Points on a hilly landscape, in no order, each with its height.
A ball rolls from a point to whichever of its 2 nearest points has the largest drop for the distance, and stops where none of them is lower. Distance is the straight distance between rows; heights are no part of it.
(1761) height 842: [169  77 148 121 127 113  57 109 144 199 155 129 146 132 120 176 167 141
 130 120 141  88 132 168]
(318) height 648: [142 122 109 142 122 160  82 120  94 156 106  52  76 128 155  67 140 139
 144 106  97  90 102 121]
(1457) height 185: [157 117 150  87 116  93 129 130 121  73  59 117  87 145 116 159 166 104
 156 105 144 115 158 170]
(1616) height 435: [101 120 190 125 118 134 156 131 168 135 141 139 144 134 180 174 131  91
 121 107 138 100 107 130]
(1654) height 242: [122 128 114  93 125  69 112  76  72  97 149 166  88 158  98 138 151 144
 139 127 157 188 136 134]
(2261) height 872: [151 103 161 138 135 109  65  88 112 202 173 123 153 127 136 130 157 171
 147 131 157 102 133 178]
(46) height 770: [160  76 142 157  98  72 100 134  88 140 140 130 143 110 167 179 163 140
 145 184 106  93  82 181]
(1583) height 273: [ 71 135 139 114 122 136  86 114 118  86 107 124  39 138 145 104 131  72
 130 119 132 124 168 194]
(2070) height 751: [156 143 130 109 140 134 137 107 100 121 115 104 127 149 109  91 142 171
 146 120 143 151 145 104]
(1750) height 413: [ 96 127 155 115 140 136 130 127 159 131 169 154 132 141 149 154 114  89
 110 105 130 123 116 112]
(1143) height 684: [169 140 128 116 113  71 100 125  73 103  88  83  90 142 149  80 158 136
 141 113  87 104  88 164]
(2027) height 477: [133 107  90 123  80  79 135 139 130 129 125 125 109 139 147 166 157  80
 109 102  69  78  36 137]
(169) height 457: [171 132 174 137 168 107  98 168 154  85 147 118 162 136  98  65 106 118
 101 156  97 143 141 179]
(328) height 581: [130 118 163 125 127 129 121 112 174 158 147 177 153 104 141 210 129 132
 130 151 172 111 152 153]
(2183) height 307: [124 173  71 115 146 124 102  86  98 144 155 156 100 116 106 112 112 165
 133 152 137 155 144 120]
(1792) height 448: [127 170  91 152 144  95 164 143  93 114 167 132 174 134 137  65 100 158
 118 145  86 149  81  85]
(1406) height 495: [151 133  76 120  85  90 130 159 160 140  88 143 130 113 135 187 156  92
 103  99  77  73  79 149]
(1151) height 717: [129 130 142 130 152 136  57 133 137 106 132 121 116 124 122  74 121 124
 114 170 117 131 175 199]
(1602) height 293: [143 169 125 112 150 134 140 151 194 144 113 135 152 152 108 130 104 100
 102  69 116  99 122  90]
(1776) height 274: [114 117  69 132 127 108 147 106  49 105 158 136 102 120 105 127 118 156
 144 170 122 188 103  90]
(564) height 449: [170 152 132 173 119 167 163 182 164 132  83 136 184  88  91 101  95 166
 135 136 114 117 150 114]
(184) height 296: [109 112 106 103 132 170 133  93 179 192 155 162 130 138 122 208 137 129
 106 109 166 130 134  82]
(51) height 839: [ 44 160 134 145 129 116 155  92  83 105 183 133  88 155 153  87  94 104
 120 154 126 184 116 118]
(165) height 231: [ 91 154  93 120 115 140  84 110 109 108 106 123  32 107 140 110 120 101
 144 144 124 113 156 183]
(1027) height 539: [152 126  83 107 114  83 191 159  99  82  89 145 164  97  61 163 133 122
 125 125 137 169 143 112]
(2444) height 618: [ 96 137 143 129 124 140  97 108 173 172 164 179 116  96 164 200 112 108
 126 141 155  98 143 163]
(1207) height 465: [133 208  81 142 136  87 113 130 138 181 165 161 151 107 140 114  84 142
 106 121  90  97  70 114]
(12) height 666: [132 104 116 141 138 181  89 146  95 115 114  50  90 145 147  53 130 127
 138 124  87 121 122 101]
(2416) height 153: [107 148  92 120 121 130 134 164 117  91 103 114  83 120 145 112 106  77
 122 104  81 103 106 125]
(1154) height 327: [ 76 142 117  98 126 143 178  97 114 124 126 140  92 143 119 174 124 106
 135  99 171 160 158  85]
(191) height 444: [ 81 146 137 127 177 140  86 113 147 128 192 128 127 172 129  53  92 103
  83 129 114 155 142 130]
(199) height 427: [120 102 108 104 130 141  85 101  83  99 115 127  65 126  89 120 149 139
 153 144 158 170 190 150]
(697) height 359: [137  90 146 170 106 150 135 170 187 179 163 145 216 114 149 156 125 120
  99 122 101  95  87 103]
(202) height 416: [131 151 135 133 120  75 198 175 139  77 125 173 191  97 112 147 106 102
 118 129 125 138 125 137]
(1791) height 376: [161 108 129 102 159  95  80 118 112 127 167 118 138 174 108  92 141 137
 113 111  98 139  95 107]
(797) height 868: [119  92 161 162  97 196 195 130 155 181 135 109 187 133 155 154 149 167
 135 131 152 123 110  62]
(2255) height 309: [170  58 176  90 126  76  92 109 139 114 144 138 137 179 113 172 181 115
 120 113 131 130 105 149]
(352) height 406: [214 102 125 151 134 132 122 186 165 101  87 137 167  96  59 127 120 150
 136 150 110 122 154 141]
(724) height 418: [ 74 174 172 135 138 122 106  71 136 152 155 141 123 144 153  62 137 150
 118 134 176 132 153 181]
(1042) height 438: [130  71 150 113 113 100  93 131 101  90 143 113  91 164 147 135 152  86
 128 116  91 125  83 141]
(260) height 286: [155  90 208 122 130 133 146 142 146  89  98  85 128 164 128 112 153 109
 143 103 136 115 129 136]
(873) height 761: [ 87 139 146 148 114 149  96  95  98 135 122  96  69 118 175  72 135 130
 140 145 132 114 134 172]
(771) height 211: [113 207 151 131 141 158 165 162 146  98  57  87 108 116 145  66  95 100
 125 106 131 121 165 154]
(1092) height 545: [128  92  60 105 147  90 161 140 123 110 136 158 160 120  70 185 125 117
  92 114 134 182 114  87]
(627) height 184: [114 131  92 141 103 156 124 161 121 118 108 126  91  88 157 140 110 107
 136 143  94  99 111 138]
(2274) height 923: [161 137  88 123 113 125 137 115 118 183 140 137 165 127 118 152 145 186
 126 136 122 124  99  91]
(1227) height 396: [143  78 108 107 128 140  82 104 109 126 134 147  97 117 109 165 148 145
 145 153 147 156 156 141]
(414) height 335: [179 124  99 105 142 168 109 175 178 126  63 112 119 122  63 140 122 111
 123  91 121 106 165 114]
(1508) height 301: [177 150  72  82 149 120 128 137 160 136  89 144 131 138  54 159 129 132
 114  89 141 135 155 101]
(1466) height 787: [ 97 128 160 156 137 182  73 103 133 169 132  87 100 115 167  68 140 134
 132 135 148 106 160 172]
(1985) height 896: [137  88 158 133 114 124  96  82 113 207 190 134 153 140 146 162 164 172
 134 132 156 117 110 133]
(244) height 339: [ 69 178  91 106 143 115 168 111 100 107 124 130  75 133 119 136  97  90
 130 101 141 157 151  95]
(2372) height 857: [ 44 109 168 129 103 144 167 108  73  85 137 115  73 146 155 135 128  92
 146 137 154 183 155 119]
(1625) height 306: [135 218 106 124 131  95 197 136 166 152 111 161 189 135 120 129 104 147
 113  83 128 115 107  82]
(1785) height 228: [154 147  87 132 102 120  82 116  94 149 105 113  81  87 135 133 134 158
 154 153 114  95 120 166]
(520) height 913: [133 140 110 128 123 123 109  78 120 222 178 141 145 127 136 155 138 180
 129 129 148 111 107 109]
(575) height 690: [ 69 133 106 105 149 128  78 117 119  95 145 153  70 125  86 109 108  80
 101 142 149 173 197 178]
(179) height 504: [ 64 179 134 111 124 131 139 102 138 121 130 170  82 108 155 152 104  99
 133 132 160 133 167 167]
(1693) height 468: [138  76  88 124 128 138 136 167  95  88 104 137 133  76  77 167 122 129
 136 162 136 180 160 125]
(2213) height 667: [163 148 169 124 122  60 130 133  86  89  88 101 129 138 165  92 155 145
 144 135 109 114  99 178]
(733) height 322: [125  53 109 153 118 127 166 173 136  92 160 162 204  97 106 158 121 102
 101 133 119 168 109 100]
(442) height 423: [198  91 103 152 116 140  96 184 154 149 102 136 189 100  93 132 133 157
 124 146  90 107 121 126]
(2477) height 796: [145 157 180 128 145 112 102 111 134  98  83 101 110 138 132  68 145 131
 137 135 154 116 171 204]
(865) height 352: [168 101 131 133 141 200  77 180 180 134  93 104 121 107  96 130 111 113
 132 121 118 101 172 129]
(438) height 472: [140 132  98 141 120 179 157 155 146 146 102 160 157  72  93 171 101 164
 141 161 159 148 174 109]
(1878) height 702: [140 143 118 141 113 120 113 156  89  95  87  73  82 121 164  64 129 114
 136 125  75 103  91 152]
(1063) height 882: [ 78  90 110 131 129 194 167  96 123 159 140 101 103 173 149 146 134 131
 141 109 150 142 124  32]
(538) height 395: [ 96 150  87 124 157 137 134 108 134 149 160 131 115 157 134 118  99 116
 120 110 119 133 112  65]
(1014) height 523: [121  88 168 101 131 158 157  92 161 146 147 130 136 174 115 174 159 126
 128 102 174 141 135  86]
(227) height 481: [129 147 116 146 112 129 209 156 136 115 115 171 185  78  99 170 106 150
 136 155 158 154 155 110]
(527) height 479: [154 144 178 158 142 124 139 189 199 113 134 131 188 126 123  90  93  98
 101 100  90  96 105 131]
(2235) height 737: [107 144 138 158 113 134 108 113  71 116 117  80  86 120 175  35 121 142
 125 182 105 135 118 180]
(1711) height 450: [ 95 157 153 124 178 134 126 123 137 107 179 126 147 159  94  61  85 105
  84 149 131 180 168 132]
(1343) height 695: [133  64 183 145 106 132 118 127 119 161 156 107 153 141 177 156 160 133
 133 137 121 104  91 136]
(2249) height 426: [159 143 171 149 115  63 208 177 132  54 104 140 199 116 124 108 120 115
 132 125 112 125 115 151]
(1999) height 451: [108 164 104 105 129 127 119  94  97 111 116 154  84 110 108 130 129 148
 150 153 163 161 188 162]
(636) height 366: [120  82  89 114 120 167  79  92 114 151 144 129  68 125 114 158 142 132
 140 132 140 128 131 113]
(1488) height 881: [ 79 112 119 130 144 177 132  85 106 139 154 100  88 170 140 103 128 134
 142 118 148 156 143  66]
(1723) height 283: [139 115  39 135 132 118 131 114  66 120 136 111 100 135  99 103 119 161
 146 153 101 156  90  66]
(1778) height 573: [101 122 136 105 111  95 171 117 117 103 133 181 120 113 138 209 129 110
 131 145 155 154 131 142]
(2035) height 478: [119 178  96 115 109 109 194 131  99 115 108 161 139  91 123 159 113 158
 145 147 152 152 147 122]
(509) height 699: [168  53 131 128 125 161  86 122  84 132 139  89 130 139 122 104 160 177
 149 157 118 146 126 104]
(2036) height 469: [117 129 167 132 100 137 160 122 164 195 116 112 148 136 176 179 154 117
 121  90 145  74  97 125]
(992) height 749: [154 113 169 143 148 133  52 147 144 118 116  94 125 124 149  93 135 111
 125 140 109  93 148 194]
(1196) height 461: [149 133 117 169  98 194 161 173 152 153  70 138 168  70 118 153 110 171
 156 156 140 114 163 113]
(573) height 316: [156  46  90 149 103 121 168 173 110  79 123 134 196 100  87 140 140 119
 117 135 109 168 121  96]
(532) height 534: [145 134 115 109 102  96 198 155 130  92  79 150 153 117 106 177 146 112
 132 112 132 131 131 127]
(808) height 871: [ 72 113 131 130 118 170 150 108  83 109 128  93  70 150 158 111 124 113
 147 124 134 148 128  94]
(391) height 561: [101 126 131 121 127 117 176 125 111 115 162 170 154 112 132 167 115 133
 125 151 148 172 121 106]
(2050) height 389: [ 67 189 146 129 130 142 148  76 112 137 149 138 106 131 156  85 114 154
 126 143 171 152 159 149]
(30) height 547: [151  64 139 135  93 158 146 160 133 119  90 104 146 126 142 167 168 129
 141 139 114 107 120 118]
(2116) height 348: [ 58 188  86 119 140 132 152 118  96 111 136 145  78  99 114 125  80  96
 117 146 140 170 170 124]
(1082) height 476: [159  72 120 139 134 165 144 159 114 106 120 134 154  81  69 159 121 162
 150 183 159 180 177 119]
(719) height 236: [103  97 123 169  96 199 124 172 123 129 101 101  92  79 186 137 116 110
 149 155 100  93 125 132]
(2216) height 383: [137 122 135 145 113 124 127 155 176 175 155 175 189  98 147 186 118 133
 108 142 120  98 105 133]
(2224) height 265: [ 99 110  74 111 152  87 161 102  67 111 164 154 120 130  83 161 113 138
 119 141 146 211 117  71]
(340) height 304: [158 164 167 129 145 117 117 147 194 149 133 146 164 119 123 140 109 122
 113 113 129  92 130 149]
(2340) height 489: [157  84 183 143 136 160 166 128 132 109 137 131 150 114  87 149 130 170
 157 182 178 171 176 124]
(1973) height 840: [113 141 159 153 113 170 162 157 166 158 110 129 162 103 167 149 111 131
 133 127 136  94 126 116]
(1233) height 498: [152 194 114 112 148  80  63  93 144 197 160 152 139 123 118 114 127 154
 112  97 135  88 128 171]
(401) height 642: [168 139 160 150 127  84 101 128  91 105  66  92 125 112 167 108 163 154
 156 158 130  99 133 207]
(1956) height 566: [149  84 182 136 106  87  85  80  72 123 118 110 115 148 145 123 197 177
 170 153 167 130 140 183]
(1631) height 662: [110  39 153 139  95 155 146 126 132 151 160 137 145 132 165 198 162 124
 125 150 133 131  92 107]
(827) height 646: [ 95 125 115 114 138 170  69 111 176 170 161 166  88 106 139 172 111  98
 116 119 152 107 158 144]
(1509) height 609: [151 100 169 137 111 109 109 110  75 104  89  87 102 135 163 106 171 159
 167 157 140 124 138 177]
(1901) height 494: [107 124 195 121 143 120 101  81 145 142 180 145 140 169 136 111 150 139
 124 111 164 137 137 143]
(1035) height 250: [165  86 151  95 118 139 125 144 131  95  67  74 103 166 119 126 168 106
 141  87 118 105 128 126]
(1942) height 509: [134 122 184 163 113 132 143 164 170 187 110  97 167 121 192 139 134 100
 117  86 117  60  83 144]
(1182) height 186: [ 91 182 161 115 153 132 182 141 136  91 115 110 122 142 119 104  97  82
 119  93 142 147 160 110]
(1431) height 922: [139  86 124 120 146 158  88 114 142 159 184 164 154 110 110 165 121 161
 121 161 151 159 141 117]
(1851) height 292: [158 153  83  94 169 153 101 117 181 167 131 164 137 128  62 154 107 148
 109 103 162 137 170  94]
(908) height 222: [153 159 109  69 138  54 113  68 102 117 131 170 109 166  83 143 159 155
 128 100 157 158 138 134]
(384) height 404: [139 102 152 149 134 175  99 162 151 152 137  95 153 125 153 102 121 124
 123 122 104  98 111 113]
(1514) height 846: [ 40 120 139 140 117 120 160 121  62  84 169 122  81 133 138 119 102  81
 124 160 132 203 129 117]
(1324) height 460: [121 100  99 112 108  91 127 137 113  95 131 134  88 143 137 156 136  82
 118 110  86 116  64 125]
(682) height 512: [176 134  97 114 102 105 123 167 147 129  75 122 142 125 118 150 154 123
 120 101  91  86 108 137]
(766) height 701: [107 148 137 113 155 141  94 125 133  98 133 124 106 135  97  76 105 105
 105 147 137 161 196 175]
(1256) height 258: [109 147  93 104 143  51 141  92  73  97 176 173 112 148  97 140 115 131
 121 135 132 196 102 112]
(197) height 397: [117  78 206 135 121 112 101 124 112 106 155 102 121 164 178 105 152 105
 130 127 107 128  92 153]
(605) height 437: [171 115  88 159 119 117 175 152 141 134 125 129 230 152  99  88 135 161
 112 105  92 131  91  51]
(2344) height 480: [143 210 106 127 157 110  88 125 154 180 159 154 153 110 129 100  92 152
 101 123 110 107 122 142]
(1886) height 330: [128  76 105 139 126 132 126 172 143 117 166 154 167 113 129 152 117 101
 100 129  94 140  90 105]
(1779) height 825: [109 151 178 149 135 177 117 149 186 174 121 107 137 109 185 122 105 104
 123 103 134  79 130 138]
(1524) height 736: [153  52 179 152 115 107  83 124  92 134 156 120 144 131 165 157 162 147
 146 180 122 122 103 164]
(1787) height 682: [140  68 135 127 133 157 106 129  84 112 139  71 113 168 136  81 151 141
 140 126  99 144 107  85]
(1893) height 801: [162 111  96 149  82  77 145 164  84  88 112 124 152 107 155 110 145 136
 137 146  62 107  65 139]
(1175) height 219: [180  84 125  71 119 116 130 138 134  96  67 107 102 164  78 166 179 106
 134  92 131 128 144 130]
(1446) height 441: [156 176 132 161 112 126 181 175 135 108  76 133 183  88 127  97 104 162
 144 139 114 122 133 132]
(507) height 474: [ 72 167 171 121 119 140 148 104 157 137 123 142  96 120 187 150 119  97
 131 110 159 103 143 157]
(796) height 826: [ 62 186 106 161 145 127 161 115 124 139 173 118 114 141 174  76  72 105
 120 127  94 125  71  87]
(1439) height 490: [129 145 197 161 133 139 143 178 200 151 119 114 182 127 169 109 106  92
 104  82 107  73  89 127]
(291) height 290: [128 127  33 126 150 116 140 132  98 118 111  98 100 159 105  88 112 122
 135 109  87 135  99  52]
(1758) height 849: [ 99 105 132 159  93 180 189 167 150 131 127 133 172 110 164 148 119 115
 128 122 119 117 110  85]
(5) height 384: [195  86 171 170 141 156 137 175 186 101  87 126 137 102  73 159 124 135
 141 154 140 103 173 155]
(917) height 514: [ 82 186 158 125 105 129 172  83 129 172 101 124  99 114 199 146 136 132
 144  96 170  90 117 138]
(1558) height 446: [ 70 123 200 146 133 140  95  67 125 161 160 114 114 160 152  55 171 155
 133 123 188 133 149 168]
(1352) height 822: [ 51 183 101 149 160 107 192 139 104 100 155 111 123 151 153  68  76  85
 111 119  93 150 102  75]
(1434) height 628: [103  56 157 124  95 123 108 101 115 133 156 149 103 133 165 201 161 113
 137 151 139 130 106 146]
(1022) height 263: [146 167 161  86 155  94  97 116 162 103 114 135 114 154 108 103 130 103
 119  84 138 114 152 167]
(1540) height 475: [ 91 139 216 135 143 132 147 100 141 115 175 140 151 156 152 104 123 130
 122 145 163 160 141 149]
(1381) height 323: [141 137  65 104 132 161 107 148 162 156  87 123 108 128 105 153 123 115
 112  93 113 100 138  96]
(2259) height 593: [ 84 102 141 111  97 100 138  93 114 116 159 173  81 141 152 196 138  92
 131 132 140 146 100 134]
(1786) height 277: [117 186 143 104 166 115 151  91 156 143 162 153 153 160 114 116 107 136
 116  97 157 143 139  98]
(204) height 311: [163 125  55  82 139 127 103 127 127 132  86 125  93 137  81 152 143 127
 121  99 121 126 137 107]
(2037) height 819: [102 168 157 136 134 163 122 114 129 112  62  89  85 117 152  63 131 126
 141 137 163 118 188 194]
(1443) height 428: [148 137  68 129 110  96 169 170 139 103 112 164 179 112 103 139 116 103
 101 102  93 131 110 103]
(798) height 626: [135 113 100 140  97 157 109 119 110 188 101  64  81 128 152 126 147 131
 137  99 105  69  88 113]
(1823) height 425: [170 100 188 129 154  78  74 153 128  74 150 116 154 152 130  94 140 109
 118 161  93 131 117 194]
(1998) height 343: [117  84 109 166 111 154 110 169 168 165 177 146 168 108 155 152 114 101
  94 123  79  97  75  98]
(619) height 831: [ 55 195 107 152 128 115 142  76 104 134 181 130  86 142 161  78  79 116
 125 151 117 139  78 121]
(1005) height 456: [143 190  69 153 121  86 133 134 101 149 158 147 157 101 136  93  96 171
 121 152  84 116  66 108]
(1357) height 259: [151  43 194 109 119 125 109 113 129 103 132 110 123 175 126 160 178 115
 141 123 144 137 124 137]
(2135) height 568: [160  84 102 148  82 172 128 159 129 165  78  97 142 105 140 160 161 161
 144 144 108  93 123 115]
(880) height 719: [121 147 108 157 120 144  96 147  88 114 124  85  88 101 160  55 103 129
 128 171  74 119  99 158]
(574) height 589: [151 120  95 166  84 168 128 151 133 219  81  99 142  90 153 164 149 161
 140 123 111  68 111 129]
(1205) height 442: [ 88 131 119 124 115 118 132 137  61  67 107 116  66 111 125 111 117  96
 136 174 121 174 169 173]
(2455) height 720: [135 103 148 133 130 156  88 100  91 143 143  93 119 136 140  79 154 172
 148 150 135 140 137 132]
(969) height 608: [145 146  88 132 104 154 117 117 127 206 102 101 115 119 138 143 138 158
 133 106 124  81 110 106]
(4) height 417: [ 89 131 166 136 120 110 147 147  98  63 113 123 103 122 162 125 117  89
 140 163 123 150 150 180]
(285) height 554: [114  77  95 136 110 136 176 135 100 120 154 154 160 110 121 166 132 146
 125 156 129 173 105  83]
(996) height 344: [145  65 126  97 119  73 102 103 124 129 165 167 133 153 117 199 166 120
 105 131 123 150  80 138]
(987) height 229: [125 171 117 124 137 161 156 169 121  94  73  99 116 105 109  97 103 120
 142 122 129 136 179 121]
(1804) height 317: [ 81 129 159 156 115 178 110 144 132 123 103  94  78  98 202 116 114  88
 141 147 114  93 138 174]
(960) height 360: [115 176 109 100 106  93 142  82 124 155 116 160  98 119 146 182 138 142
 139 115 154 105 120 144]
(934) height 507: [145 112 222 157 146 148 178 128 152  99 146 121 151 128 107 112 122 153
 143 168 166 154 170 145]
(686) height 542: [137 122  65  87 132  59 154 142  95  84 110 159 131 110  70 181 129 108
 106 115 129 177 123 121]
(1838) height 267: [135 138 170 104 164 122 156 118 168 115 164 146 150 157  83 133 110 118
 112 108 159 152 147 110]
(1652) height 914: [156  85 145 130 132 131 107 116 145 186 189 149 189 128 118 168 144 171
 114 152 141 137 105 107]
(2196) height 393: [160 109 149 110 150  67  81 140 109  90 175 141 154 155 120 100 134 121
 109 136  84 148  90 154]
(621) height 312: [ 85 130  83 102 133 146 142  92 151 158 141 160  90 141 128 192 119 101
 114  97 156 132 127  82]
(1970) height 809: [109 158 167 153 140 186  99 122 160 194 108  78 110 114 182  73 121 114
 126  92 147  82 138 146]
(234) height 325: [132 145  42 123 128 133  97  74 101 175 156 133  83 124 102 133 114 166
 141 146 133 128 104  88]
(1802) height 310: [149  83  93 155 101 118 188 161  80  81 130 121 195 119 112  99 139 145
 133 142  97 165 108  79]
(2460) height 377: [143 143 125 158 143 208 125 163 184 175 112 125 168 107 100 109  93 154
 123 119 124 112 152  78]
(2211) height 243: [170 171 130  74 149  68  98  98 141 115 117 158 125 148  87 130 143 138
 126 100 148 128 153 163]
(404) height 355: [202  85 172 150 158 136 103 153 195 128 136 147 155 112  68 158 121 146
 125 153 141 117 163 154]
(1663) height 526: [146 123 130 116 111 122 162 156 160 124 100 141 155 129 125 169 141 113
 119 110 123 106 117 123]
(1395) height 818: [ 79 181 114 133 145 103 172 138  73  85 140 103 115 145 134  62  93 108
 110 144 102 172 126 116]
(535) height 546: [129  82 188 118 118 133 153 101 166 145 150 156 155 142 133 201 161 136
 134 137 176 130 130 132]
(1002) height 858: [110  89 149 158  85 199 198 147 130 140 103 106 158 110 164 150 142 152
 151 143 145 124 129  83]
(1819) height 677: [ 67 150  97 103 145 160  81  89 140 130 144 165  65 123  96 124 122 111
 129 122 177 147 202 157]
(1025) height 783: [152 116 162 126 140 112  55 112 142 135 120 121 114 127 134 123 155 131
 144 133 144  93 157 198]
(257) height 329: [184 120 139 125 149 121  93 157 199 145 137 166 171 108  89 169 113 126
 111 134 127 112 139 151]
(890) height 334: [132 208 125 108 122  95 135  98 147 183 117 153 131 111 153 152 126 155
 127 102 150  89 122 148]
(305) height 482: [116 103 196 136 137 139  79  83 137 143 134 115 119 148 125  90 175 151
 148 127 184 121 169 179]
(1113) height 424: [ 95 119 149 146 144 172 108 161 164 136 158 106 133 143 170  98 101  78
 104 101  88 103 103 101]
(392) height 777: [183 149 188 107 147  74 115 113 129  83  88 102 123 156 109  82 158 139
 142 113 141 121 147 187]
(2162) height 405: [131 139 136 130 120  92 163 153 157 123 149 187 186 104 140 178 117 123
 115 146 125 126 107 139]
(1777) height 664: [ 87 151  84 107 135 172  84  82 149 167 143 157  70 111 118 151 119 126
 132 113 165 115 171 126]
(1039) height 314: [144 216  99 102 141 104 144 125 163 162 115 164 151 124 115 139 107 147
 111  92 134 107 124 110]
(6) height 171: [ 89 165 123 127 140 125 155 156 126 100 138 130 126 128 145 109  99  87
 115 114 104 134 117 114]
(2428) height 813: [168  72 159 115 140 128  54 106 157 147 132 129 128 136  99 158 172 138
 142 126 160 101 165 172]
(14) height 511: [118  96 153 100 147 132 111  76 140 145 179 148 135 180 109 142 149 135
 122 100 165 155 132  92]
(565) height 518: [147  89 182 114 129 118  95  91 114 106 127 119 116 157 113 114 173 151
 160 134 164 144 164 164]
(1517) height 459: [114 171 190 134 158 123 157 118 141 110 167 131 163 149 121  73  99 134
 106 150 146 165 151 146]
(118) height 567: [153  45 138 163  75 183 179 174 177 122  76 106 173 121 125 177 171 114
 137 125 115 105 126 114]
(2417) height 271: [182 129 111 141 115  86  72 141 100 143  86 118 117  88 142 160 150 153
 154 164 110  77 128 198]
(2013) height 276: [139 132 111 100 136 157 128 104 168 162 129 166 134 116 101 188 127 145
 126 124 171 132 161 116]
(2336) height 538: [105 186 107 113 119  82 158  39 105 182 145 127  97 167 149 130 140 161
 138  93 155 109  81  89]
(2304) height 470: [147 152 159 144 166 117 132 195 163  81 142 119 176 130  98  62  86  92
  97 118  83 134 126 140]
(642) height 282: [142 168 149 101 146 134 120 133 185 131 108 136 123 136 118 137 116 102
 116  81 138  96 147 138]
(229) height 443: [154 154  87 167 138 115 157 154 126 145 149 140 220 134 122  70 102 174
 116 129  87 135  89  60]
(725) height 422: [118 155  92 111 116  58 183 164 124  80 123 177 156 106 117 166 110  85
 107 109 106 139 105 132]
(2351) height 194: [ 96 189 146 125 140 160 200 162 147  99  66  82 114 136 130  92  97  85
 130  70 139 121 157  94]
(1841) height 324: [168 101 136 146 111 119  95 135 109 116  68 112 112 102 151 185 164 140
 164 170 140  85 149 187]
(1404) height 515: [144 199  95  92 157  63  80  65 126 166 160 157 120 153 104  98 134 164
 118  96 140 117 122 137]
(268) height 433: [162 161 138 142 120  88 184 178 103  62  80 113 174 109 118  75 118 144
 142 134 105 137 128 144]
(870) height 191: [115 169  69 137 107 141  80 103  97 132 124 116  48  92 127 100 106 133
 150 162 114 113 123 163]
(435) height 544: [ 91 187 130 129 115 122 159  68 118 182 140 122 109 133 176 124 128 155
 137 100 156 105 102 104]
(1591) height 364: [ 76 167 127 126 138 168 157 123 115 123 135 125 105 116 145 112  96 127
 132 141 144 157 162 116]
(1423) height 303: [153  75  79 158 117 156 167 165  96 105 118  97 178 140 107  88 137 150
 132 121  94 151 112  45]
(906) height 814: [ 98 159  99 143 127 103 142 146  68  78 141 100  95 132 142  54  98 107
 121 153  67 153  85 131]
(214) height 434: [101 112 154 141 165 150 103 151 139 112 191 111 144 160 147  70  96  90
  95 127  87 146 105 102]
(2397) height 808: [137 149  84 142 103  87 139 143  68  93 125 108 105 115 144  79 116 137
 142 152  68 119  58 129]
(1645) height 458: [115 106  89 123 115 131 132 152  74  79 100 132  83  86 115 153 122 116
 148 170 123 162 158 149]
(1873) height 382: [ 74 118 156 148 113 152 143 168 106  70 104 101  81 107 185 115 112  65
 136 155 102 128 136 174]
(1903) height 386: [140 102 170 146 127 103  98 128 124  92 104 141 119 117 161 186 148 112
 150 174 145 103 149 199]
(358) height 387: [131 122 116 150 134 200 102 173 177 173 124 123 142 113 133 130 101 115
 114 108 107  95 131  90]
(434) height 402: [ 88 132 107 118 166 156 100 117 163 147 183 153 113 144 128 142  92  90
 103 106 125 134 127  86]
(1003) height 738: [153 134 154 137 145 160 114 122  99 121 118  76 134 139 122  45 135 178
 141 150 135 151 153 130]
(550) height 467: [118 185 102 110 118 110 161 117  88 103  83 156  95  82 126 158 118 150
 161 165 163 151 185 167]
(2097) height 341: [136 120  39 109 113 145  84  77 104 161 118 121  48 126  95 148 138 147
 145 125 137 119 121 100]
(1228) height 368: [147 127 137 146 141 221 128 174 176 138  89 103 130 105  93 106  95 131
 136 120 132 121 180 102]
(398) height 297: [144  97  81 132 158 122 138 151  93 102 140  99 153 161 102  76 122 132
 123 119  86 157 105  53]
(252) height 299: [129 183 124 124 153 121 164 127 195 177 136 146 185 163 124 133 107 131
 101  72 128 103 101  66]
(177) height 432: [172 111  58 145 109 111 148 166 131 116 109 134 190 134  99 104 135 132
 108 103  71 124  97  81]
(1924) height 340: [133 105 222 143 137 127 115 121 132 104 118  81 127 155 168  75 152 113
 134 125 137 120 126 172]
(2464) height 548: [128  83  63 125 126 116 185 118 119 136 152 160 177 132  91 181 148 157
 104 134 136 185  97  66]
(2404) height 525: [138 183  78  93 145  74 116  62 124 170 141 143 107 173 112 127 137 157
 125  87 133 111 101  93]
(280) height 362: [151 105 114  92 148  82 108 117 129 118 166 159 144 162 103 149 136 121
 102 111 115 149  95 105]
(1820) height 255: [159 117 142 111 154 154 123 137 163 123 132 132 139 132  77 133 119 130
 132 123 151 144 169 118]
(1855) height 244: [122 149 133 111 152 161 145 146 146 106 107 120 111 111  84 130 101 101
 129 119 156 151 194 123]
(1782) height 791: [155  94 112 156  86  88 117 158  86 102 109 124 122  92 161 145 147 133
 147 176  82  95  78 168]
(351) height 227: [108 127 139  92 122 104 100 107 116  83  96 133  58 147 122 138 150  90
 145 104 146 130 166 177]
(1763) height 876: [ 96 102 116 141 114 185 175 102 145 189 149 114 146 154 155 165 141 153
 125 118 145 124 103  43]
(1527) height 762: [186 132 151 104 141  99 110 116 108 101 106  98 136 152 101  79 157 170
 145 124 134 142 142 148]
(2331) height 388: [133 133  91 118 167 118 109 100 122 154 161 112 128 175 122  91 124 147
 121 107 106 130  99  65]
(1371) height 289: [128 173 118 104 147 103 131  95 116 136 158 163 142 134 117 128 119 160
 126 133 149 156 134 118]

For each start below, name the point where the ball stops.
(2477) => (30)
(1942) => (1357)
(2035) => (2416)
(1652) => (2013)
(2162) => (908)
(808) => (1457)
(1763) => (2013)
(1143) => (2013)
(520) => (2013)
(1524) => (1457)
